Each row is a point on a tangle of strands that fork, close into loops and nearly touch. The rows are in no order.
Two points are linked if the straight distance between their rows is under 61. Some points are linked to none.
gamo: [ 31   4  -6  -4  -3   0 -17  -3  -6  -2  23  16 -23  15   8  14  22   1
 -15  -3  -4  16 -16  -4   0  -7  -5  17   4 -19  -4   0   6 -11 -14   7
   3  15  19 -18  -3  -7  -1   0  11  -2  -5  19  15   9  14   1 -20  -3]
doza: [-11 -22   6 -19  -9  -6   4  -8  -8  19   1   5  -1   5 -14   3   1   9
  -5   5   7 -15   3  -3  14   1  12 -14   0  -1  16   8 -11  16  -3   2
 -12   4 -13  11  -2   3  -6  12  -7  -4 -11   2  -1  10  10  10  -2 -10]
pebul: [-11 -19  10  11 -13  -2   3  -6  -8  15  -4 -21   2   4   1  21   7 -13
  -2  -1 -13 -19  -9  -8  15   8  -3 -13 -10 -11  -1  -6 -13  -7   8   3
 -13   6  16  -3 -13   0   6   0  10  11  11   0   0   4  13  -8  10  -8]
mupu: [-29  -1  -3  12  11   2   6  12   7   2 -14 -13  19 -11  -9   4  -6   0
   8   0   2  -4  12  11   8  14  -2  -7   4  14  -5   2  -4   4   9  -3
  -1 -23 -13  -4   3   2   2   5 -12   1  18 -11 -17 -10   1  -5  27   8]
soz: [ 17   6 -10   9   1   4 -10   9  -1 -14   6  16  -7   0  13  -2  18   0
  -8   2  -3  18   1  -6 -19   2 -18  15  -3 -10  -3  -3  25  -3  -3   2
  10   1   8 -15  16  -3   5 -11  -3  -6  -7  12   3  -4  -8   3 -21  -1]
namad: [ -6  -1   2   6  -8   2   8 -13   0   3 -14   0  12  16  -6   0   0   3
  -3  -1   6 -19  10   4   7  11   4 -15  -2  -4  -4  -4  -6   4  11  -1
   5   5   9  -2 -12  -4   6  -6   2   0   1  -8   4   2  12   3   4  -7]
keba: [  9  -6  10  -8  -3   3  -7 -11   9   0   7   8  -7 -11   3 -10 -21   1
   7   6   2   6  -1 -14 -10 -18  18  16  -2   5   8  -1 -16  11  -3 -11
 -19  -3 -22  15  -4  11   3  16   6  10  -2   3   0   2 -18  -2  -3  -8]
lop: [ -2 -13 -10  14   6   0  -2  17  -9   1   0  18  18   3 -12  -8  24   9
 -10   1   5   4  11   1 -11  16   0   5  -8 -12   3  13  27  12   5   1
   8  11 -15 -19  23  10  -7  -2 -12 -12  -9   6 -14  -2   4  12 -18  -6]
tudos: [-10   8  -4   2  19  -2   1  13  14 -15  -6 -10  -1 -23   6  -4  -7  -5
  10   3  -5  20  15   2  -6  -6  -6   5   5  16   1  -2  11   2  -1  -5
  -2 -29 -11   1  18  -7  -6   0 -12  -3   7   0 -13 -17 -21  -7   1  14]
gezo: [ 11  27  -9   0   6   7   7   8  -7  -8   6   0 -12   1  11  -2   4 -12
  -1  -5   0   5  -4   7   2  -1 -17  -6   5   0 -15  -5  13 -17  -4   9
  19   0  13   4   1 -10  -1 -13   4  -5  -1   2   9  -3   0  -4  -3  10]
befak: [  6   8 -18  -1 -16   8  -3  17 -11 -16   9  -2   7   3   5 -10  -1  -1
   2  -3  -4  18 -25   3 -16  15 -19  -5  14  13 -17   2  11 -21  -2  17
  10  -5   8 -10  -8   2  10  -8   3  -2  12   3   5  -2  11  -7  19   5]
muba: [ -8   3  -6 -17   2   1  -9   3  -4   4  16 -12   4  -4  -9   7 -20  -3
  11   1   0  10 -16  10   9   3   2  -9  21  24  -2   5 -14 -13 -10   8
 -10 -12  -4   5 -17   4  -5   7   3   9  10  -6  -7   0  14 -12  32  13]
rufil: [-10  -8  -8  21  23  -6 -17  15   6  -5   2  10  20 -12  -9   4  16   4
   0  -1  -5  15  13   1 -10  10   7  15   2  -1  10   9  18   9   3  -5
  -8 -10 -24 -28  26  -1  -6  10 -22  -5   8   9 -25 -11   0   3  -1  10]
kevi: [-10 -28  13  18 -25   0   8   1 -10  10 -10 -12   7   3   2  15  10  -4
  -3   1 -15 -11  -8 -10  -2   9 -10 -13 -18  -8   3  -1  -8  -2   9   3
 -13   1   8  -5  -7   6  13   0   3   3  10   1   6   8   3   2   0 -10]
Vil: [  9   6   1  -7  -6   3 -10   0  -3  -8  17 -11  -7  -1   3   5 -15 -13
   4  -2  -8  13 -25   2  -2  -1  -3   2  13  13 -11  -3 -14 -21 -11   6
 -12  -5   7   2 -24   1   4   3  16  11  13  -1   7   0   8 -16  21   6]
rutuk: [ -5  12 -14  -2 -10   5  12  25  -8 -17  -2  -6   7  -3  -1 -11 -11   4
   5  -1  -4  16 -14  11 -16   7 -23 -13   6  26 -14   2  15 -14   1  12
  15 -12   0  10  -3  10   7 -12  -3  -6   7  -7   0   2  -7  -5  23  14]
kemeb: [ -1 -17  -4   0  -8  -3   2   3 -10   1  -3  21  13   7 -13 -10  10  12
 -13   4   3   5   2  -3 -14  14  -3  -5  -5   2  10  12  11  14   4   5
  -2   5 -12  -2  10   9  -3  -2  -7  -8 -13   0   3   7  -3  13 -12 -11]
fopu: [  1  20  -3   5  23   5  -9 -10  11   6   1 -24  -3  -4  12  12   5 -13
  12  -1  -2 -12   5   4  23  -5   9   4   9 -11  -4  -8  -7 -12  -1  -4
   3  -3  12 -13  -1 -15  -5   1   6   8   8   3 -10 -12  13  -6   9  12]
funap: [-13  11  -6 -17   8   4  -5  -8   7   5   5 -11   6   0 -11  -2 -18   8
  11   3  12  -8   3  14  16   1  10  -9  15  18   1   0 -17  -1  -4  -3
   0 -10  -6   6 -13   5  -4   8  -1   3   2 -10 -12   0   9  -3  29  13]
vumor: [-11  -1  -9  13   0   6  -3  10  -2  -6  -4  -7  22  -4  -3   1  -1  -1
   7  -1   0   5  -1   6  -5  19  -6  -7  11  13  -9   2   5  -7   8   6
  -3 -13  -2 -13  -4   2   6  -2  -4   4  16  -4 -14  -7  11  -6  25   6]
Leror: [  3  22   0  -8  13   3  -2  -4  13 -11   1 -19 -14 -11  10  -6 -20  -7
  16   4   2   2   3   5   5 -17   5   5   5  10  -8 -10 -13 -11  -7  -7
   5 -15   1   9  -9  -6  -1  -1   4   5   3 -11   0  -6 -13  -9  10  18]
peli: [  4  -9  -7  -7  14  -4 -11  10  -4  -9  11  15   3 -13  -3  -5   4   5
  -5   3  -7  27   0  -4 -18  -3  -7   9   5  13  12  10  18   8 -10   0
 -11 -16 -22  -1  25   6 -11   3 -10  -4 -10  10 -11   2 -17   4 -11   5]
nosa: [  1 -20  -3   5 -17  -3  -1  -4 -11   4  -5  20  13  17 -17  -4  14  13
 -12   5   6  -4   2  -7  -7  19   3  -7  -6  -6   8  10   2  14  11   5
  -5  14  -3 -11  -2   7   3  -2  -6  -4  -8   1   7  10  13  12 -12 -16]
Rig: [ 18   0   4 -20   3  -5  -1   1 -11   6  23   2 -30  -4  11  12  10 -10
  -1   5 -10  11 -12  -8   5 -22  -3   9  -3  -6   9   0   0  -6 -25   2
  -7   2   3  11   3 -10  -7  10   4  -4 -16  13   8   5  -4   4 -21   1]
gedev: [-18 -12  10   7  -1  -5   9  -9  16   2 -22   4  15  -6 -10 -11 -19  14
  -3   7  11 -15  17   4  -8   8   5  -5 -12   9   9  -2 -11  21  13 -11
  -7  -8 -14   8   1  10  11   2  -8   0   4 -15  -3   0 -19   8   3  -5]
gef: [  8   7  -1 -29   5  -6  12  -2 -11   7   2   8 -17   2   5  -1  11   3
  -6  -2   0   2   2   1  12 -18   0  -5  -2  -3  11   6  14   5 -13   2
  19  10  -3  20  15 -11 -17  -6  -7  -9 -27   5   3   4  -3  13 -20   2]
meso: [  0  -3  -9  25  -4   3  -8   0  13 -17 -13   8  26   0  -1 -15  -2  14
  -3   7   5   0  10  -2 -28  23   0   5   1   3  -2  -4  10   5  18  -2
  -5   2   4 -20   1   1  19  -7  -8   0  10  -6  -2  -7  -7   5   6  -8]
Balef: [-11 -13   5  -6  -2  -2   2   6  -7  10  10  -9  -1 -11   1  10  -4 -11
   4   3 -10   3  -6  -3   3   2  -7  -9  -3   8   3   3  -6  -3  -7   4
 -14 -17  -7   8  -1   2  -2   6   0   2   3   0  -2   6  -2  -1   5  -1]
meno: [-29 -23   7  10   8 -10   9   8  -7  17  -6   0  12  -1 -14  10  20  -2
  -5   3   1 -19  12  -2  13  11   4  -7 -10 -12  12   9  -4  15   5  -5
  -8  -7 -18  -5  14   1  -7  12 -19  -8  -3   1 -13   0   8   6   1  -6]
robi: [  4  -8  12 -15   5  -3   2   2  -5  13  16 -14 -25 -17  14  12   4 -15
   9   9 -11  -2  -2 -14  11 -23   6   9 -10  -7  11  -1 -10  -2 -22  -5
 -14  -7  -7  13   3  -6  -7  15   1   6 -12  10  -1  -1  -7   2  -9   1]
Deseb: [  3   1 -17   4  -7   8 -11  13 -10  -8  10   1  18   2  -1  -3   1  -1
   2  -3  -2  13 -13   1 -10  21  -8  -5  17  10 -10   3  10 -12   4  13
   3  -5   3 -19  -6   2   3  -5   1   4  12   2  -5  -4  18  -7  21   2]
Tob: [  4   9  11  15   0  -1   5  -5  17 -15 -13  -5 -13  -5  20  -7 -12  -6
   5   2  -2  -2  12  -7 -15  -9  -9  10 -12  -3 -10 -17  -1  -4   3  -7
   3  -6  15   3  -3  -6  11  -9   6   3   5  -7  13 -10 -24  -8 -14  -2]
Gil: [ -3  -3  10 -21 -17  -7  16  -8   1   2  -9   2  -7   3  -4 -10 -22   9
  -4   1   1  -1  -7   7  -2  -9  -1 -11  -7  15   2  -3 -12   4  -2   1
   7  -3  -1  24 -13   7   5  -4   4  -2  -3 -13  10  16 -15   6   3   0]
meko: [ -9  13 -12   3  14   7  -3   3   0   8   0   0  25  11 -15  -3   9   2
   4 -12  17 -12  12  15  17  16  10 -13  12  -6  -8   5   9   5   9  -2
  16  11  -3 -11   5   1 -10  -3  -3  -7   4   2 -19  -8  26  -2   8   3]
zadib: [-19 -14  11  13  15 -11   9  -2   9   9 -18  -3   9  -3  -6   4  13   0
   1   8   3 -22  23  -2   7   2  11   5 -17 -15  15   2  -8  20   7 -16
  -6  -9 -14  -7  15  -5   2  12 -15  -3  -3  -2  -8  -9  -3  10  -7  -7]
gop: [ -2 -19   7  28 -10   4 -13 -11   8   0  -3  -3  18  -5  -7   5 -10  -5
  -1   6  -3  -8  -6 -14 -10  16  13  10  -6  -3   1  -1 -18   5  20  -6
 -30   8  -7 -16 -15  13  16   8  10  23  18  -3  -6  -2   5 -10  15 -14]
besaz: [  2  -9  12  -3   8  -7   4  -2   3   6   3  -9 -19 -16  13   5   2 -11
  10  10  -7  -2   8 -13   3 -22   8  14 -17 -10  12  -2  -6   5 -14 -13
  -9 -12  -9   9  10  -4  -4  12  -3   3 -10   7  -2  -6 -17   2 -16   0]
Sesus: [  8  23  -5 -13  10   0  10   2   4 -15  -5   3 -13  -2   6 -15  -9   0
  -3  -4   4  12   1  11  -9 -12 -12   0   5  12  -7  -7  11  -5  -2   1
  20  -6   4  16   7  -3  -7 -16   1  -8 -14  -9   6   1 -18  -2  -2  10]
pobiv: [-28 -34   9  10  -9  -8  11  12 -21  20  -3  -5   7   3 -13  16  27  -3
  -7   0  -6 -19   3  -6  12  11  -3 -13 -14 -12  10  13  -1   8   4   6
 -13  -1  -7  -2   8   4  -8   8 -15  -8  -1   0  -7   7  15   2   1  -7]
nedum: [  8  11  -5 -13   5   0  10   6   2 -17  -7  13  -5  -4   4 -21  -5   4
 -11  -4   1  20  -3   6 -22  -5 -18   1   4  15  -3  -2  22   3   1   5
  18  -1   1  12  16   2  -6 -17   2  -8 -19  -5   7   1 -22   2  -8   0]
fiv: [ -6 -14   8   0  -7   0  -6  -8  -8  21  10 -21  -7   2   0  22   2 -16
  -2   3 -12 -17 -16 -10  22   1   7  -2  -1 -14   3  -4 -16 -11   1   4
 -20  12  14   1 -15  -2  -3   6  17  17   5   4  -2   0  14 -12  11 -10]
tokis: [  4  19  -3  -8   7   3  -8 -12  10 -12   2  -7   0   5  -1  -9 -19   4
  10   2   7   2   1  11  -2  -8   9   3  14  12  -7  -7 -15  -8  -6  -7
   3  -8   2   4 -17   1   1  -1   5   5   2 -10  -2  -1  -3  -9  17  13]
kipit: [ -9  30 -14  -2  25   6   6   4  12  -5 -11  -7   9   0  -6 -10  -5   7
  10  -3  13  -2  19  20  17  -3   7  -5  11   6  -8  -2   4   3   4  -7
  25  -9  -5   7   8  -1 -10  -7  -6  -7  -2  -8 -16 -10   1  -1  14  16]
Kofo: [  3   3  -5  11   1  -1   1  -7  13 -15 -18  16  18   6  -3 -21  -7  18
  -7   1  11   1  15   5 -24  12  -2   3   1   7   2  -7  12  13  15  -6
   7   5   4  -3   7   1   9 -12  -4  -4  -6 -11   3  -3 -18   7  -6  -7]
setok: [  5  12   9  14   5   2  -4  -8  18 -13  -4 -13 -11 -12  19  -4 -14 -15
  14   2  -3   0  10  -9  -7 -14   1  16  -7  -5  -8 -14  -8  -6   2 -11
  -3 -10   7   0  -5  -8   6  -3   9  10  10  -2   5 -14 -16 -14  -5   4]
Pag: [ 20   5 -12 -10  -8   1 -11   7 -18   8  22  16 -14  18  -1   7  26   1
 -11  -8   1  10 -11  -1   7   1  -7   4   3 -17  -3  10  18  -7 -12  13
  16  27  18 -10   5  -4 -15  -7   3  -8  -9  18  12   3  25   1 -24  -1]
geg: [-10   4  -3   4 -15   4  21  27  -5 -11 -10 -13   4 -11   4  -5 -12   6
   5  -4 -11   8  -9   9 -11   0 -30 -17  -5  20  -8  -2  13 -12   5  10
  13 -14   4  15   3  12  12 -14  -4 -10  12  -9   1   8 -17   4  16  10]
mevin: [-32  -9   6  11   4  -4  13  14  15   3 -19 -17  13 -20  -6   2 -18   3
   9   3  -6  -5  11   7   1   5  -7  -7 -10  17   0   0  -7   7   8  -6
  -6 -31 -15   7   6   9   6   3 -14   1  22 -13 -10  -5 -18  -2  19   8]
Ras: [ 15   5 -11 -10 -15   1  -2  -1  -8 -10   0  22  10  21  -7 -20  -1  11
 -11  -8   9  12 -12   3 -14  13  -5  -4  11   6  -5   4   9   0   2  11
  15  11   6  -2  -5   7   0  -9   9  -6  -7   0  14   6   6   6  -3  -9]
lut: [ -6  -1   8 -18 -14  -7  22 -10   2  -5 -22  10  -2   8  -6 -17 -19  19
 -11  -3   6   1  -2  13  -9  -6  -3 -12  -6  17   2  -3  -2   9   7   0
  19   3   2  24  -7   7   3 -15  -1  -5 -12 -19  10  16 -16   8   0  -1]
Dobi: [ 10  -2 -12 -16 -13   0  -5   7 -20  11  14  13   0  22 -11  -3  14   5
  -9 -11   8   2  -7   1  11   8   1 -12   5 -10  -4  12  17   1  -4  15
  16  31  12  -1   1   0 -19  -7   1  -9  -8  11  12   1  29   2 -21  -8]
Peno: [  6  12   8  -4  13   7 -11 -15  17   5   1 -25  -9 -10  17   1  -9 -10
  20  -2   2 -17   8  -6  22 -21  26  16   1 -12   3  -8 -21  -4  -6 -10
  -4   3  -3  -5  -6  -6  -3   9  11  15   4   4  -5 -11  -1   0  11   8]
komo: [ 18  -9   0 -17   3  -7   0  -4 -13   1  11  16 -18   6   2   5  17   4
  -8   5  -2  14  -3  -7   0 -17   2  11  -4  -8  15   5   7   8 -18  -1
   0   5  -1   6  12  -5 -10   6  -2  -9 -22  11   3   9  -4  11 -28  -2]
raza: [-11  -9  14 -26 -20  -5  14  -7   1  16  -4 -12  -9  -5  -3  -1 -25   6
   4   4   2 -16  -7   4  13 -12   7 -14  -9   9   6  -3 -22   4  -4  -1
  -2  -1  -5  23 -18   7   3   2   1   2   3 -10   5  16  -4   6   9   0]
loman: [  4 -20  13  -4 -13   5  -3  -9  -3  13  13   4  -6  -4  -3   4 -14  -7
   3   6  -4  -3 -15 -16   4 -13  17   9  -4  -2   7   4 -23   7   1  -5
 -30   6 -17  13 -15  14   4  20  13  16   2   5   3   9   1  -6   7 -16]
roza: [ 20  23   5   0   7   0   3 -19   6 -14 -15  16 -14  15  16 -11   4   5
  -6 -10   5  -2   9   6  -2 -11   0   9   5 -14  -5 -10   9  -5  -1  -3
  26  15  16  -3  -2 -14   2 -17   2  -7 -14  -3  16  -2 -11   3 -26   3]
mited: [  6  19   3  -7 -13   0  13  -9  -7  -6  -8   2  -7  22   1  -6  -2   4
  -6  -9   7 -15  -5  13  12  -1   0 -13   7  -1 -14   0   0 -14   1   8
  23  17  21  11 -20 -11  -1 -15   5  -7  -3 -11  22   6   9  -2  -1   4]
sukoz: [  2  11  -9  -3  25   0 -12   8   6  -5  10  -9  -8 -20  13  13   6 -12
  13  -2  -8  21   6  -1   5 -12  -1   8   6   1   3  -2   9  -5 -12  -3
  -2 -21  -8  -8  19 -14 -10   6  -6  -1   4  13 -16 -12  -5  -5  -4  20]
mugan: [ -2  -2  -2  22  -8   4   9   7 -13  10  -3  -7 -12   1  12  18  31 -14
  -5   2 -12 -10  -1  -8   6  11 -21  -3 -12 -18  -9  -4  13 -15   3   6
   7   6  23 -15   3  -8   6  -7   0   4   3   7   6  -3  13  -3  -7  -5]
Dup: [ -1 -15  -3   1  -3  -2  -2   9  -8  -3   4  11   9  -4  -3  -3   4   3
  -5   6  -7  11   0  -4 -16  10 -10  -1  -2   8   7   8   9   5  -2   4
 -11 -11 -11  -2  11   6   0   0  -5  -3  -5   3  -2   4 -10   6  -5  -6]
lav: [  8  18  -7  -1  18   0   3   2  -8  10   7  -1 -16   0  11  15  25  -8
   3  -5   0  -8  10   3  21 -15  -2   1  -4 -22   4   2  16  -5 -12  -1
  19  12  11  -1  19 -18 -13  -1  -4  -8 -12  14  -6  -4  12   5 -22  11]
Femo: [  5   6   2 -21 -17  -5   5   7 -16   8  18  -9 -19   4   1  11  -5  -9
  -5  -5  -7   4 -26   1  10  -3 -13 -16   5   6  -5   4  -4 -20 -13  18
   0   5  15  17 -13  -9  -5   0  11  -5   2   3  23  11  10  -3   4   2]
ruku: [ 10   8  11  -6  -2   6 -13 -14  17  -5   7  -2 -11 -15  11 -13 -29  -2
  17  -1   6   2   3 -15  -3 -29  25  26   1   4   3  -4 -22   5   1 -16
 -11  -3 -18  16  -7   7   2  12  11  15   1   2  -2  -4 -19  -7   9   1]
Lonu: [  8  14   9  14  -9   0  10   2   6 -18 -10  -2 -26  -6  26  -3  -1 -10
  -4  -1  -6   4   0  -9 -16  -9 -27   6 -12  -1 -14 -17   7 -18  -3   3
   9  -3  21   2  -2  -9  17 -14   5  -1   3  -2  23  -6 -26  -6 -16   0]
zome: [  6 -11   7  -7  -9   4 -11  -9  -3  14  18  -7  -7   4  -2  10 -13 -10
   1   0  -7  -6 -25 -11  12  -8  17   8   9  -6   0   0 -21  -5  -1   2
 -29  15   0   5 -22   6   1  13  23  20   7   7   2   5  16 -11  14 -17]
Kif: [ -6  31 -12   1  18  10   4  -1   6   1  -7  -8  13  11  -7  -8   0   6
  10  -7  16 -16  16  23  24   0  11 -10  15  -2 -12   2   0  -1   4  -3
  24   5   5   3  -1  -3 -10  -8  -2  -7   1  -8 -10  -7  15  -4  14  13]
Ged: [  2   5  -8 -20   0   2   9   7 -14  10   8   9   0  11  -7  -3  10   1
  -4  -8   8   2   1   6  13  -1   1 -14   2  -4  -1  10  18   4  -6   9
  20  19  -1  12   9  -3 -19  -9  -3 -11 -16   6   0  -2  12   6 -18  -2]
beb: [  1  -8  -8   1  19  -6 -20   2   5  -7   7  17  11 -15 -12   0   1  11
   0   1  -2  23   5   0 -15   2   6  11  11  12  16  10  11  13  -6  -4
 -17 -14 -31 -13  21   5  -8  12 -15  -3   1   9 -20  -3  -9   4  -5  12]
lup: [ 21  11  -5   9   4   3  -6  -3   4 -16  -7  24  -7  10  11  -7  18   7
 -13  -4   4  12  10  -1 -17  -3  -9  15  -5 -14  -1  -7  24   3   2  -4
  19  14  14 -14  17  -7   4 -14  -1  -6 -14   7   8  -2 -11   6 -30  -3]
vok: [ -6  -9   6  -7 -11   4  -6 -14   7   2   2   5   9  -2 -16  -8 -30   9
   5   5   9  -2  -8   2  -6   7   9  -3   6  18   4   1 -23   9   3  -3
 -18  -4 -17  10 -20  21   9  13   6   9   9 -10  -2   7   0  -4  19  -2]
Sena: [  3   4   7   0   0  -4   9 -16  14 -12 -23  12   2   6   3 -20 -15  16
  -5   1   8  -1  13   5 -17  -5   4   3  -3   7   2 -10  -1  11   9  -9
  11   3   7  10  -1   0   8 -12   1  -1 -11 -16   8   2 -25   5  -9  -6]
Fedad: [ 11  21   8   2  -1   0  10 -20   7 -16 -23  10  -8  20   7 -17  -8   9
  -3  -7   8  -9   6  14  -5  -6   3   0   6  -3 -12 -10  -2  -7   7  -4
  26  11  19   6 -15  -7   6 -18   3  -4 -11 -18  18   3 -13  -3  -7   2]
Zopu: [  0  14  -5  -7  -3   1  -1   9 -16  15  19 -15 -10   3   3  17   9 -16
  -3  -7  -5  -8 -14   2  18   5 -10 -15  11  -4  -9   4   2 -21  -5  17
   2  12  23   5  -5 -14 -10  -5   6   0   3   5   8   0  23  -8   7   4]
Sodab: [ 11   7 -11 -20 -10   1  11   7  -9  -9  -3  19   5  12  -5 -25  -3   9
 -13 -10   9  19 -16   7 -17   5 -14  -7   6  14  -8   6  21   1   0  13
  26  14  -2   9   6  11  -9 -17   6  -9 -18  -4  13   4  -6   4  -5  -4]
domub: [  1 -25   5   2  -9  -4  -4 -16  -3  11  -3  15   7  11 -20   4   5  11
  -8   8   8 -13   0  -8   0  10  15  -6  -5  -7  15   7 -15  21   8  -3
 -23  12 -11  -6  -9   9   4  14  -4   0  -7   1   1  11  12   7  -8 -18]
Vug: [-14   8  -9  -6   1   4   3  18 -15  16  17 -20   4  -4  -2  18   5 -13
   5  -8  -3  -7 -12   7  21  10  -7 -21  12   1 -12   7   4 -17   0  17
   1   3  13   5   0  -6 -13  -3   1  -2   9   0  -5  -1  25 -11  20   6]
guf: [ 26 -10   3   3  -6   0 -13 -10   5  -6   8  23  -5  11  -2  -5  -1   6
  -8   5   0  14  -9 -13 -20  -3  11  18  -3  -7   4  -1  -8  11   0  -3
 -19  11  -3  -7  -9  10  10  10   9   4  -3   5  11  10  -4   3 -19 -18]
gode: [  4  -7 -11  -1   6   2 -18  11 -15  12  26   3   3   2  -5  19  24  -5
  -4  -5  -5   7  -8  -1   9   9  -1   4   9 -12   3  10  13  -7  -6   9
  -4   6   6 -17   9  -2 -15   4  -1  -1  -1  15 -14   4  29  -3  -1  -2]
tasa: [-21  -5  -5   5  11  -1  -3   6  -4  16   1  -3  20   5 -16   9  18  -3
  -2  -8   8 -16  11   5  20  17   9 -11   6 -13   2   8   3   9   9  -2
   2   6  -8 -11  11  -1 -12   6 -10  -6   2   4 -20  -3  25   2   6  -7]
Goni: [ -8   7   0  -2 -18   3  16  -5 -10   5 -14  -4   4  22  -7  -3  -1   7
  -3 -11   9 -22   2  13  17   5   1 -23   1  -1 -12   1   0  -3  11   8
  20  18  18  10 -17  -6   0 -15   0  -7   4 -10  13   7  19  -1   5   0]
lod: [  9   7   9  -6   6   9 -16 -19  19   4   2 -11  -3  -9   8  -7 -16   1
  19  -3   9 -14   8 -11  15 -21  36  21   2  -5   7  -6 -25   6  -3 -16
  -8   7 -15  -1  -5   4   1  15  11  18   0   5  -9  -6  -5   1  14   2]
bok: [-14 -10   7 -26 -11  -5  11   1  -7  23   6 -16  -9  -5  -2  12  -9  -1
   3   2  -1 -17  -3   1  22  -7   6 -18  -3   4   5   2 -12   1  -7   7
  -4  -2  -2  20  -7  -5  -7   5  -4  -1  -4  -3   2  11   7   6   8  -1]
Sov: [ -2 -11   3  10  -5   5 -14 -15   8  -4   0   1  19   0 -14  -1 -19   1
   3   4   4  -2  -9  -3  -9  15  10   3   9  11   0   0 -21   5  10  -3
 -23   1 -10 -10 -21  14  13  10   8  17  17  -6  -6   1  10 -10  22  -5]
Nipa: [ -2   5  -2   7  25  -4   0   5   0   7   4  -8  -8 -10   8  15  22 -14
   7   2  -6  -1  13  -2  13  -7  -1   9  -5 -16   6  -2   8   0  -7  -7
   4 -11   2  -7  20 -14  -9   8  -7  -4  -3  12 -13  -9   4   3 -12  10]
Novus: [ -6   5  -3   8  20   1  -6   1   2  10   5 -15   2  -6   5  19  15 -16
   6  -2  -6  -6   6  -1  17   4   1   2   4 -13   0  -4  -1  -6  -1  -3
  -1  -6   8 -13   6 -12  -7   4   1   6   5   7 -13 -10  16  -5   6   5]
Zuduk: [ 25  -6  -3  -6   4   0 -17 -15  11  -7  12  25  -1   4  -7  -5 -12  11
  -1   1   3  16 -12  -9 -17  -8  19  18   8   2   9   1 -10  13  -1  -6
 -22   7 -16  -3  -6  15   5  17   8   5  -3   8   1   9  -6   3 -12 -11]
domi: [-22 -11  10  14  11  -9  11  -3  20   2 -24   2  13  -7  -7  -6  -4   8
  -3   8   6 -18  26   1  -4   4   7   2 -17  -3  12  -1  -5  25  13 -17
  -5 -11 -14   2  15   1   6   5 -16  -2   1  -7  -4 -10 -20  10  -5  -8]
vob: [  0 -26  16   9 -28  -4  12  -5 -16   4  -9   5  -6  10   3   9  12   3
  -7   8 -10   0  -6 -13  -6   2  -8  -5 -23  -7   6   2  -4   4   0   0
 -10  11   8   1  -9   1  11   0   1   0  -2  -1  17  10  -1   5 -17 -12]
Labub: [ -9  23 -12   0  23   3   6  15  11 -14  -9  -9   4 -13  -1  -7  -8   0
  10   0   4  13  16  12   4  -4  -5  -1  11  16  -8  -2  10   1   2  -4
  15 -22  -8   6  13  -2  -7  -4  -9  -5   4  -7 -16 -15 -10  -5  12  17]
komoz: [  1 -14  10  32  -6   0  -8  -7  11  -2  -8  -5  12  -3   5   5   0  -8
  -1   9  -6  -9   6 -13 -14  11   5  12 -14 -12  -2  -7  -8   4  14 -10
 -18   3   5 -18  -7   2  17   2   7  15  13  -3  -1  -8  -4  -5   0 -11]
Mazi: [-16 -15   1  33  -8   3   3   8   8  -3 -18  -9  25  -6   2  -1   4   5
  -1   6  -8 -13   7  -3 -17  22  -7  -4 -10  -1  -2  -2   3   3  18  -2
 -12  -5   1 -17   4   1  20  -1  -8   1  19  -4  -3  -6  -5   4  13  -9]
Let: [ 13  11   7 -10 -17  -2  -1  -1  -4 -10  12  -7 -15   8   4  -2 -15  -9
  -2  -5  -5   9 -28   2  -4  -3 -10  -2   7   8 -15  -4 -13 -26 -12   9
  -2   3  16   8 -27  -1   9   1  21   3  10  -3  24   9   1 -11  13   4]
fegu: [ 14  24  -3   5   1   1   0   4   0 -18   4   3 -30  -9  26   0   8 -16
  -6  -3  -3  14  -6  -6 -12 -10 -29   6  -1   0 -13 -14  12 -22  -9   8
  13  -5  18  -1   3 -14   9 -12   3  -4   0   7  19  -5 -19  -7 -17   6]
Fem: [  1 -10 -12  21  15  -1 -17  12   0  -2   7  12  19  -1 -10   8  26   7
  -5  -2  -1   7  10   1  -7  14   7  15  -1 -14   3   9  20   7   5  -4
   1   3 -12 -32  22   4  -5   5 -15  -6   2  11 -24  -3  14   8  -6   5]
muf: [ -3 -14  12   6  15  -8  -1  -6   9   8  -5  -5  -6 -12   0   4  10  -1
   8  10   1 -11  18 -11   5 -15  19  18 -18 -15  21   1 -11  17  -7 -19
 -12  -7 -16  -3  15  -2  -3  18 -10   1 -10   7 -12  -7 -10  11 -14  -1]
tulu: [ 32  -4   2   1 -10   0 -13 -12  -1  -5   9  21 -11  22   2   4  12   7
 -13   1  -2  13 -12  -9 -12  -2   6  16   1 -16   0  -4  -4   0  -4   0
  -5  16  13 -15 -13   0   6   3  12   2  -4   9  19  10   7   3 -22 -15]
bolep: [-17  -6   9   6  -8  -2  21  14   9  -1 -17 -18   4 -15   2   1 -21   4
   7   2  -9  -3   3   8  -4  -4 -16 -10 -16  17  -1  -4  -5   1   9  -3
   0 -22  -1  15  -2  11  12  -5  -4  -4  18 -13  -2   6 -21   3  11   9]

A tip is a point with one link. Name the tips that can be reached along the links from each point below, in the order of the rows.
komo | gedev, pobiv, lav, vob
meso | soz, namad, vok
Let | Ras, Vug

A fork is a point with three links, a tip a point with one. Leave the first point through the second and follow the links. Name the first fork or tip that comes.
tokis, Leror | Ras
gef, Ged | keba
vok, Sov | Sena
zome, fiv | vob
komo, Rig | zadib
Kofo, meso | vok
muba, Vil | Vug
kipit, Kif | meno
tasa, meko | Nipa

How many points has the smallest loop of links through each point below? Write 0 if it is on no loop.
befak | 8
kemeb | 7
domi | 0

Name the points in between on the shortest way along the links from the first point to the second, in order.
Leror, Zopu | tokis > funap > muba > Vil > Let > Femo
kemeb, lup | Dup > Balef > bok > raza > Gil > lut > Sena > Fedad > roza
meno, tulu | zadib > muf > besaz > robi > Rig > komo > gef > Ged > Dobi > Pag > gamo
nedum, Let | Sesus > gezo > fegu > Lonu > Tob > setok > Leror > tokis > funap > muba > Vil
robi, sukoz | besaz > muf > zadib > meno > tasa > meko > Kif > kipit > Labub > tudos
